Points on a hilly landscape, in no order, each with its height.
From any point a ball rolls to the lowest of the 2 points nearest to it. It stops when none of these is lower. Distance is the straight distance between rows; heights are no part of it.
j117 (h 45.5): [ 72 109 123 140 166 140  76 138 121  77 118  95 133  56  93 118 149 105
 110 125 154 142 227 121 158 148   7]
j498 (h 69.1): [143 125 108  85 107  90 120 109 113 134 132 130 143 131 139 125 114  75
 175 113 148  75 109 121 119 160 106]
j308 (h 31.8): [167 140  81  89 125 158 121  87 122  82 148  95 110 186 144 162 119 163
 119  96 131  83 113 148  96 144 192]
j234 (h 36.2): [141 112  86 161 118 173 141 119 143 146 202  92 126 111  89 126  75 173
 121  95 115 116 102 104  75 165 121]
j11 (h 25.7): [125 106 150 139 134 130 118 121 120 136 149 167 150 129 147 132 144  95
 122 114 109 114 143  93 148 106 145]
j252 (h 45.2): [122 100 141 141 158 121 107 157 125 108 102 133 142 129  92 109 155  95
  95 161 156 108 168  80 178 101  62]
j354 (h 88.1): [149 184  98  74 109 115 125 122 103 117  77 141 157 148 134  96 135 173
 150 124 164 147  66 155 131 158 161]
j80 (h 50.4): [134 103 137 165 150 130 143 163 122 108 105 150 151 106 118 127 144 109
 118 161 141 148 198  91 164 126 151]
j375 (h 16.9): [ 64 133 145 139 115 163  98 107 129 169 135 115 124  77 120 157 110  83
 216 111  81 138 163 110  96 175  92]
j163 (h 89.8): [147 148 115 135 170 112 177 162  93  88  54 139 162 121  93  93 136 184
 125 132 165 178 104 194 139 147 175]
j954 (h 47.5): [123 167 172 140 129 111 146 175 128 156 163 101 103 127 134 146 140 170
  55 147 165 120  88 114 116  71 123]
j186 (h 45.6): [127  79 163 156 104 102 107 178 129 113 164 108 154  74  84 124 143  85
  93 125 154 180 147 106 147 111  91]
j240 (h 16.8): [132  99 141 158 105  92 127 168 137 171 154 116  85 139 107 138 126 104
 103 143 105 164  83 139 135  99 137]
j952 (h 38.1): [132 171 130 118 132 135 166 109 108 114  91 136 169  96 145  72 132 194
 153  91 115 145 143 159 129 135 150]
j381 (h 64.0): [138 154  95  60  94  85 106 133 127 156 101 134 113 175 142 124 132 116
 139 146 148  93  79 139 129 146  89]
j727 (h 15.4): [130 115 161 125 136 141 127  84 125 124  95 161 177 122 147 104 141 127
 149 104 115 112 116 111 167 110 137]
j909 (h 73.9): [139 133 142 158 157 117 124 119 136 180  61 132  83 135  78  66 146 174
 142 127  97  90 106 166 207  91 113]
j544 (h 88.5): [176 166  87  79 113 143 126 106 112 100 117 121 157 158 151 127 115 171
 148 125 164 146 113 161 118 181 175]
j892 (h 46.9): [172 114 134 175 164 131 135 116 110  84  89 152 159 107 112 115 154 123
 159 133 120 141 176 129 158 124 168]
j537 (h 12.9): [124 126 124 129 136 142 116  74 144 160 142 142 158 101 151 128 122  90
 191 113 103 151 149  64  92 160 135]
j30 (h 19.6): [118  99 147 164  69 114 155 150 142  98 187 108 133  98 108 131 119 137
 103 122 115 175 139 158  88 111 119]
j219 (h 79.4): [170 121 132 181 145 131 155 173 136 130  44 130  92 172  97 122 169 176
 113 211 145  85 130 138 177 118 142]
j796 (h 35.4): [118  89 157 140 148 141  96 123 117 110 126 149 137 112 111 127 147  69
 114 119 102 100 164 105 189  85 113]
j908 (h 25.9): [109 130 112 166 120 174 121  98 144 185 145 126 114 109 125 148  87 107
 179 106  63 135 173  99  71 175  98]
j740 (h 51.2): [122 149 102 115 139  91 115 145 162 176 114 137  70 166 150 124 144 124
 120 166 111 138  99 153 151 105 135]
j494 (h 45.1): [104 123 144 167 152 128  95 173 125  85 120  87 133  63  78 118 140 101
 114 142 160 186 222 123 136 159  41]
j502 (h 62.6): [198 149  78  98 127 131  67  81 132 155 133 120 103 193 115 174 104  98
 168 102 124 113  53 136 135 184 143]
j566 (h 41.5): [153 141 107 131 140 147 112 113 132 149 116 165 120 170 150 166 135 149
 118 141 128 137  95 108 122 134 194]
j465 (h 35.0): [ 19 128 146 118 148 120  60 115 133  95 115 113 142  50 142 132 148  99
 147 133 125 159 186 117 146 137  36]
j775 (h 41.1): [ 64 112 142 130 162 127  74 112 122  56 114 129 162  67 119 106 147  98
 136 124 148 116 196 115 161 122  40]
j236 (h 63.4): [141 115 111 143 123 149 145 153 125 156 178 136 124 146 133 159  96 140
 121 151 159 189  98 101  74 168 201]
j386 (h 35.5): [113  94 185 135  61 117 126 132 126 138 183 121 132 109 105 122 107  99
  95 107 135 126  71 103 111  98 102]
j765 (h 53.3): [147 106 117 128 154  94 167 161 114  84  94 148 157 127 104 123 160  84
 138 130 121 115 124 145 130  98  96]
j749 (h 76.9): [158 127 117 180 150 124 119 138 146 168  59 128  81 162  98  95 167 163
 132 186 117  81 134 136 193 105 122]
j850 (h 34.9): [106 112 149 106 120 111 104 113 132 165 136 157 106 160 145 125 110  84
 133 122 103  83  89 121 151 106 112]
j859 (h 25.6): [ 87 109 178 118  87 112  97 134 125 180 160 145 119 127 126 123 107  72
 108 119 132 118  79 111 128 102  77]
j514 (h 69.8): [116 163  84 135 145 168 139  74 156 172 149 139 125 131 155 112  77 156
 161  93 141 112 155  78 110 188 113]
j625 (h 11.4): [112 164  88 103  93 126 177 126 142 137 127 120 139 127 171 134 105 147
 150 133 118 120 184 138 100 164  96]
j586 (h 65.4): [113 153 138  79  95  96 131 153 128 175 126 136 131 153 159 111 121 101
 113 138 175 115  91  99 118 130  90]
j124 (h 58.1): [143 146  85 108 119 123  75 124 150 171 136 119  65 209 138 166 132 126
 134 143  97 128  78 155 128 134 172]
j325 (h 50.2): [133 140 106 140 151 189  84 135 139 170 140 143  84 189 146 172 108 159
 122 160 141 160  69 112  97 139 220]
j869 (h 49.4): [ 96 104 158 118 134 115 142 146 113  82 190 104 130 111 112 118 127 104
  66 121 134 105 164 138 112  85  75]
j737 (h 47.7): [ 99 104 190 141 134 142  91 141 119 125 159 133 131 103 103 117 127 100
  62 129 174 107 138  80 190  77  75]
j715 (h 70.5): [164 158  94 111 161 178 114  59 155 152 148 146 136 163 152 122  87 159
 153  92 140  97 108  71 118 180 131]
j446 (h 68.7): [ 98 152 116 103 113 152 144  94 147 162 159 140 144 137 176 101  88 128
 137 111 179 102 130  62 116 165  97]
j552 (h 23.9): [153 113 136 131 145 128 153  88 114  69  95 131 140 100 113 133 152 124
 151  90  51 115 183 177 119 107 140]
j748 (h 6.2): [113  99 142 186  59 140 135 166 177 107 158 128 116  68  93 127 109 142
 139 126  85 190 164 158  82 132 105]
j413 (h 4.9): [ 83 135 155 118 132 148  87  72 156 130 129 133 152  70 151 139 136  91
 227 110  80 142 165  86 112 150 116]
j327 (h 69.6): [145 139 131  94 108  90 109  97 109 138 100 150 141 130 138 122 141  73
 199 105 109  91  65 132 138 125 106]
j319 (h 21.2): [ 84 131 147 113 123 103 112 132 133 117 138 130 157  75 148 128 143  82
 149 125 127 156 163  92 132 130 103]
j917 (h 41.0): [112 136 131 146 143 155 174 143 137 105 191 106 104 117 178 163 140 194
  67 143 155 118 135 102  91  89 163]
j496 (h 39.3): [149 105  95 124 119 165 126 107 126 162 198 109 120 152 116 158  86 122
 121  99 123  98  84  89  78 169 150]
j39 (h 40.2): [120 103 137 115 109 144 111 110 132 174 184 125 105 151 127 139  89  98
 111 112 118  84  78  92 113 124 132]
j436 (h 57.2): [153 148 119  87 116 105  73  77 121 155  84 119  94 175 107 113 126 131
 160 105  74 100  55 187 159 128 141]
j400 (h 2.6): [ 73 156 122 114  89 126 176 158 133 128 107 110 119 113 165 143 110 109
 136 142  96 132 194 161  90 135  81]
j832 (h 50.1): [164 114 138 139 149 125 142 177 127 115  69 144 147 134  92 113 170  81
 121 167 150 101 134 118 171  89  81]
j212 (h 67.8): [117 131 105 120  98 112 153 121 138 152 172 106 139 106 148 133 108  95
 149 122 144 164 142 106  85 165 121]
j232 (h 54.3): [ 73 102 176 124 126 141 108 122 118 113 173 137 143  90 138 120 112 116
  85 116 132 125 166 113 146  89  88]
j226 (h 36.8): [105 121 177 126 144 140 125 163 137 110 127 143 147 122 140 114 160 115
  79 135 163  90 158  91 169  91  87]
j27 (h 42.5): [107  85 155 140  90 139 127 115 121 136 192 122 151 103 107 111 104 103
 121  98 102 150 123 105  92 128 118]
j536 (h 81.7): [170 130 110 170 186 122 165 170 128  96  46 138 109 169 114 144 149 186
 100 187 176 100 109 165 166 109 178]
j523 (h 71.0): [136 146  85 105 165 180 110  88 138 178 177 125 123 160 129 132  86 150
 107  99 170  80  84  57 126 160 125]
j594 (h 55.1): [132 154  72  84 117  96  82 106 151 163 107 131  69 184 125 122 145 147
 142 141 110 116  76 176 150 127 137]
j868 (h 36.7): [110 137 108 108 139 159 164 128 118  95 176  98  82 138 173 167 125 194
  83 140 131 125 143 136  72 121 190]
j241 (h 58.2): [123 147 106 139 135 143 117 157 122 152 160 126  82 176 132 178 108 160
  97 180 182 177  70 119  97 152 215]
j619 (h 20.5): [128 118 119 131 127 118 181 115 127  68 107 132 137 129 144 142 125 147
 141 119  65 111 195 189 107 126 141]
j297 (h 41.7): [122 162 131 148 121 138 168 112 121 112  57 159 140 100 148 114 122 190
 179 123  89 148 175 176 123 146 147]
j194 (h 58.0): [171 140 128  98 122 116 111  98 112 115  83 127 114 170 132 135 134 142
 138  99 100 109  66 164 144 114 154]
j795 (h 87.4): [152 168  90  95 114 123  98 143 129 142  85 152 135 177 145 130 136 139
 133 165 153 147  75 158 139 145 166]
j627 (h 48.4): [123 137 174 158 141 137 156 182 111 120 156 112 116 114 141 142 146 180
  62 171 166 122 141  98 118  70 157]
j759 (h 11.8): [ 98 107 145 111 106 100 121 142 115 133 138 127 141 107 145 127 122  47
 118 127 141 132 125 103 122 112  94]
j812 (h 39.5): [115 118 155 176 144 122 139 183 117 100 132 101 143  64  95 128 123 110
  95 159 167 177 235 125 128 125  93]
j175 (h 45.3): [107  73 146 120 146 120 124 128 121  62 147 114 138 129 118 132 142  88
  94 111 119  63 177 150 147  72  93]
j876 (h 14.3): [102 138 130 126 119 138 185 145 135 105 137 123 114 116 157 155 115 127
 106 137  77 135 209 189  84 120 134]
j277 (h 86.0): [153 160 120 121 124 118 111 139 116 145  63 148 112 159 118 126 137 182
 130 140 142 160  69 183 171 131 186]
j592 (h 33.7): [132 118  79 117 137 188 143 103 123 108 180  96  95 167 161 172 113 175
 102 114 116  96 133 134  70 153 184]
j649 (h 34.5): [140 126 149 120 141 151 139 115 132 161 142 163 130 157 168 130 141 143
 112 121 130 126 108  84 144 110 160]
j711 (h 33.8): [156 127 114 118  95 141 161 133 132 132 213  68 111 140 122 147 101 153
  88 112 158 113  89 134  65 147 130]
j750 (h 54.9): [131 122 165 160 152 143 160 176 137 114 141 129 137 109 138 136 143 145
  79 176 171 155 185  88 142 112 147]
j476 (h 55.8): [165 115 114 106 147  99 152 123 121 101  85 134 133 156 122 139 161 113
 124 122 106 114  92 168 143  97 147]
j801 (h 63.2): [164 153  69  78  94 101 105 115 117 161 131 114 115 185 142 155 116  87
 157 120 154 114  82 136 140 174 132]
j804 (h 67.2): [108 143 136  94 106 119 160 132 142 146 145 130 155 126 174  93 134 126
 111 132 170 118 135  87 111 132 111]
j932 (h 25.3): [ 99 132 159 110 145 145 136 120 139 104  99 163 178 105 148  87 151 150
 119 112 141  90 158 101 187  95 112]
j138 (h 61.1): [188 145 107 119 130 164  67  85 137 181 116 127  97 206 125 155 120 116
 158 126 109 152  59 141 123 140 169]
j431 (h 27.6): [ 53 118 144 104 147 106  68 104 136  91 117 127 169  62 137 132 156  78
 197 127 129 136 163  96 153 140  88]
j321 (h 35.6): [138  90 171 168  91  87 113 195 135 157 149 124 125 100  84 123 136  72
 105 140 117 176 105 120 138  94 106]
j638 (h 41.6): [104  84 153 131 159 123 110 107  95  61 128 131 150 103 112 121 148  67
 142 109  93  84 190 139 165  97  93]
j100 (h 26.1): [148 135 151 136 146 115 139 143 131 136  63 159 143 136 119 101 155 141
 151 122 119 117 116 130 189  95 128]
j191 (h 68.6): [146 130  86  91 108 124 151 102 129 135 172 116 128 132 165 130  99  85
 161 111 161 105 136 113 101 179 113]
j350 (h 71.7): [133 132 156 134 165  92 110  98 102 175  54 121 111 133  77  76 137 140
 142  87  78 102  72 178 184  91 112]
j642 (h 83.7): [164 156 127 160 171 131 151 150 112 124  47 162 132 144 117 124 149 201
 117 148 167 137  90 160 175 120 190]
j67 (h 89.2): [152 143  89  95 139 105 166 144  92  73  70 119 159 149 113 114 136 182
 120 130 155 141  88 197 131 127 177]
j925 (h 88.8): [158 169  77  89 123 123 150 111  92  74 109 118 151 158 133 121 122 210
 133 121 129 132 130 211 102 146 176]
j377 (h 18.6): [174 152 114 124 144 147 103  89 139 162 129 150 136 133 136 143 121  90
 198 121 120 158  96  75 101 181 166]
j945 (h 66.1): [127 111 132 144 115 113 149 156 120 137 165 138 131 107 139 127 104 102
 121 138 145 194 128 101  99 155 169]
j877 (h 27.5): [160  95 134 116 132 133 147  60 122  77 132 137 135 139 155 132 138 131
 142  84  65  93 143 146 125 114 160]
j42 (h 30.1): [149 115 103  89 124 136 143  88 113  87 146 125 128 169 154 129 135 136
 117 100 110  72 108 151 106 114 164]
j704 (h 39.8): [116 123 113 154 140  76 133 168 162 196 145 104  54 146 115 138 145 134
  91 183 128 155 110 143 142  86 144]
j930 (h 70.4): [126 148 143 109 139  73 110  98 119 161  67 136 121 131 106  91 149 105
 189 119  92 102  66 169 172 108 103]
j169 (h 44.7): [142 130 136 173 158 133 171 133 142  86  86 160 140  94 143 112 133 144
 163 146 112 160 196 157 139 140 164]
j964 (h 21.7): [ 95 119 178 204  86 126 119 189 167  88 140 109 124  58  78 132 130 157
 120 138 120 219 193 154 109 132  83]
j13 (h 39.4): [134 138 139 104 100 107 148 165 128 160 178  96 117 142 145 142 120 148
  70 143 164 127  80 115  78 115 120]
j532 (h 29.0): [134  99 115 134  95 129 164 137 131 114 203 101 129 132 134 151 123 131
  87 122 120 138 118 135  75 126 158]
j662 (h 32.3): [121 118 167 189 123 112 151 180 131  89 135 107 132  59  74 143 116 158
  97 165 142 199 221 168 105 138  85]
j688 (h 31.6): [119 111 104 179  89 179 137 114 148 160 173 107 127 111  92 122  82 132
 151  89  76 146 138  97  67 180 106]
j705 (h 33.6): [145 148 139 132 157 125 156 140  94 122  66 151 176  99 128  84 157 155
 148 107 135 144 124 137 162 122 158]

For each start below, name the point where the ball stops.
j868 => j400
j502 => j240
j523 => j413
j544 => j11
j80 => j727
j749 => j11
j750 => j748
j715 => j240
j212 => j11

Call two points neighbours if one is among the 2 nearest of the other. Go from one point of each pair to the other, from neighbour to neighbour, staying as low as possible. Name the highest point that can't be avoided.
j759 / j400 => j627
j759 / j413 => j39
j748 / j413 => j27
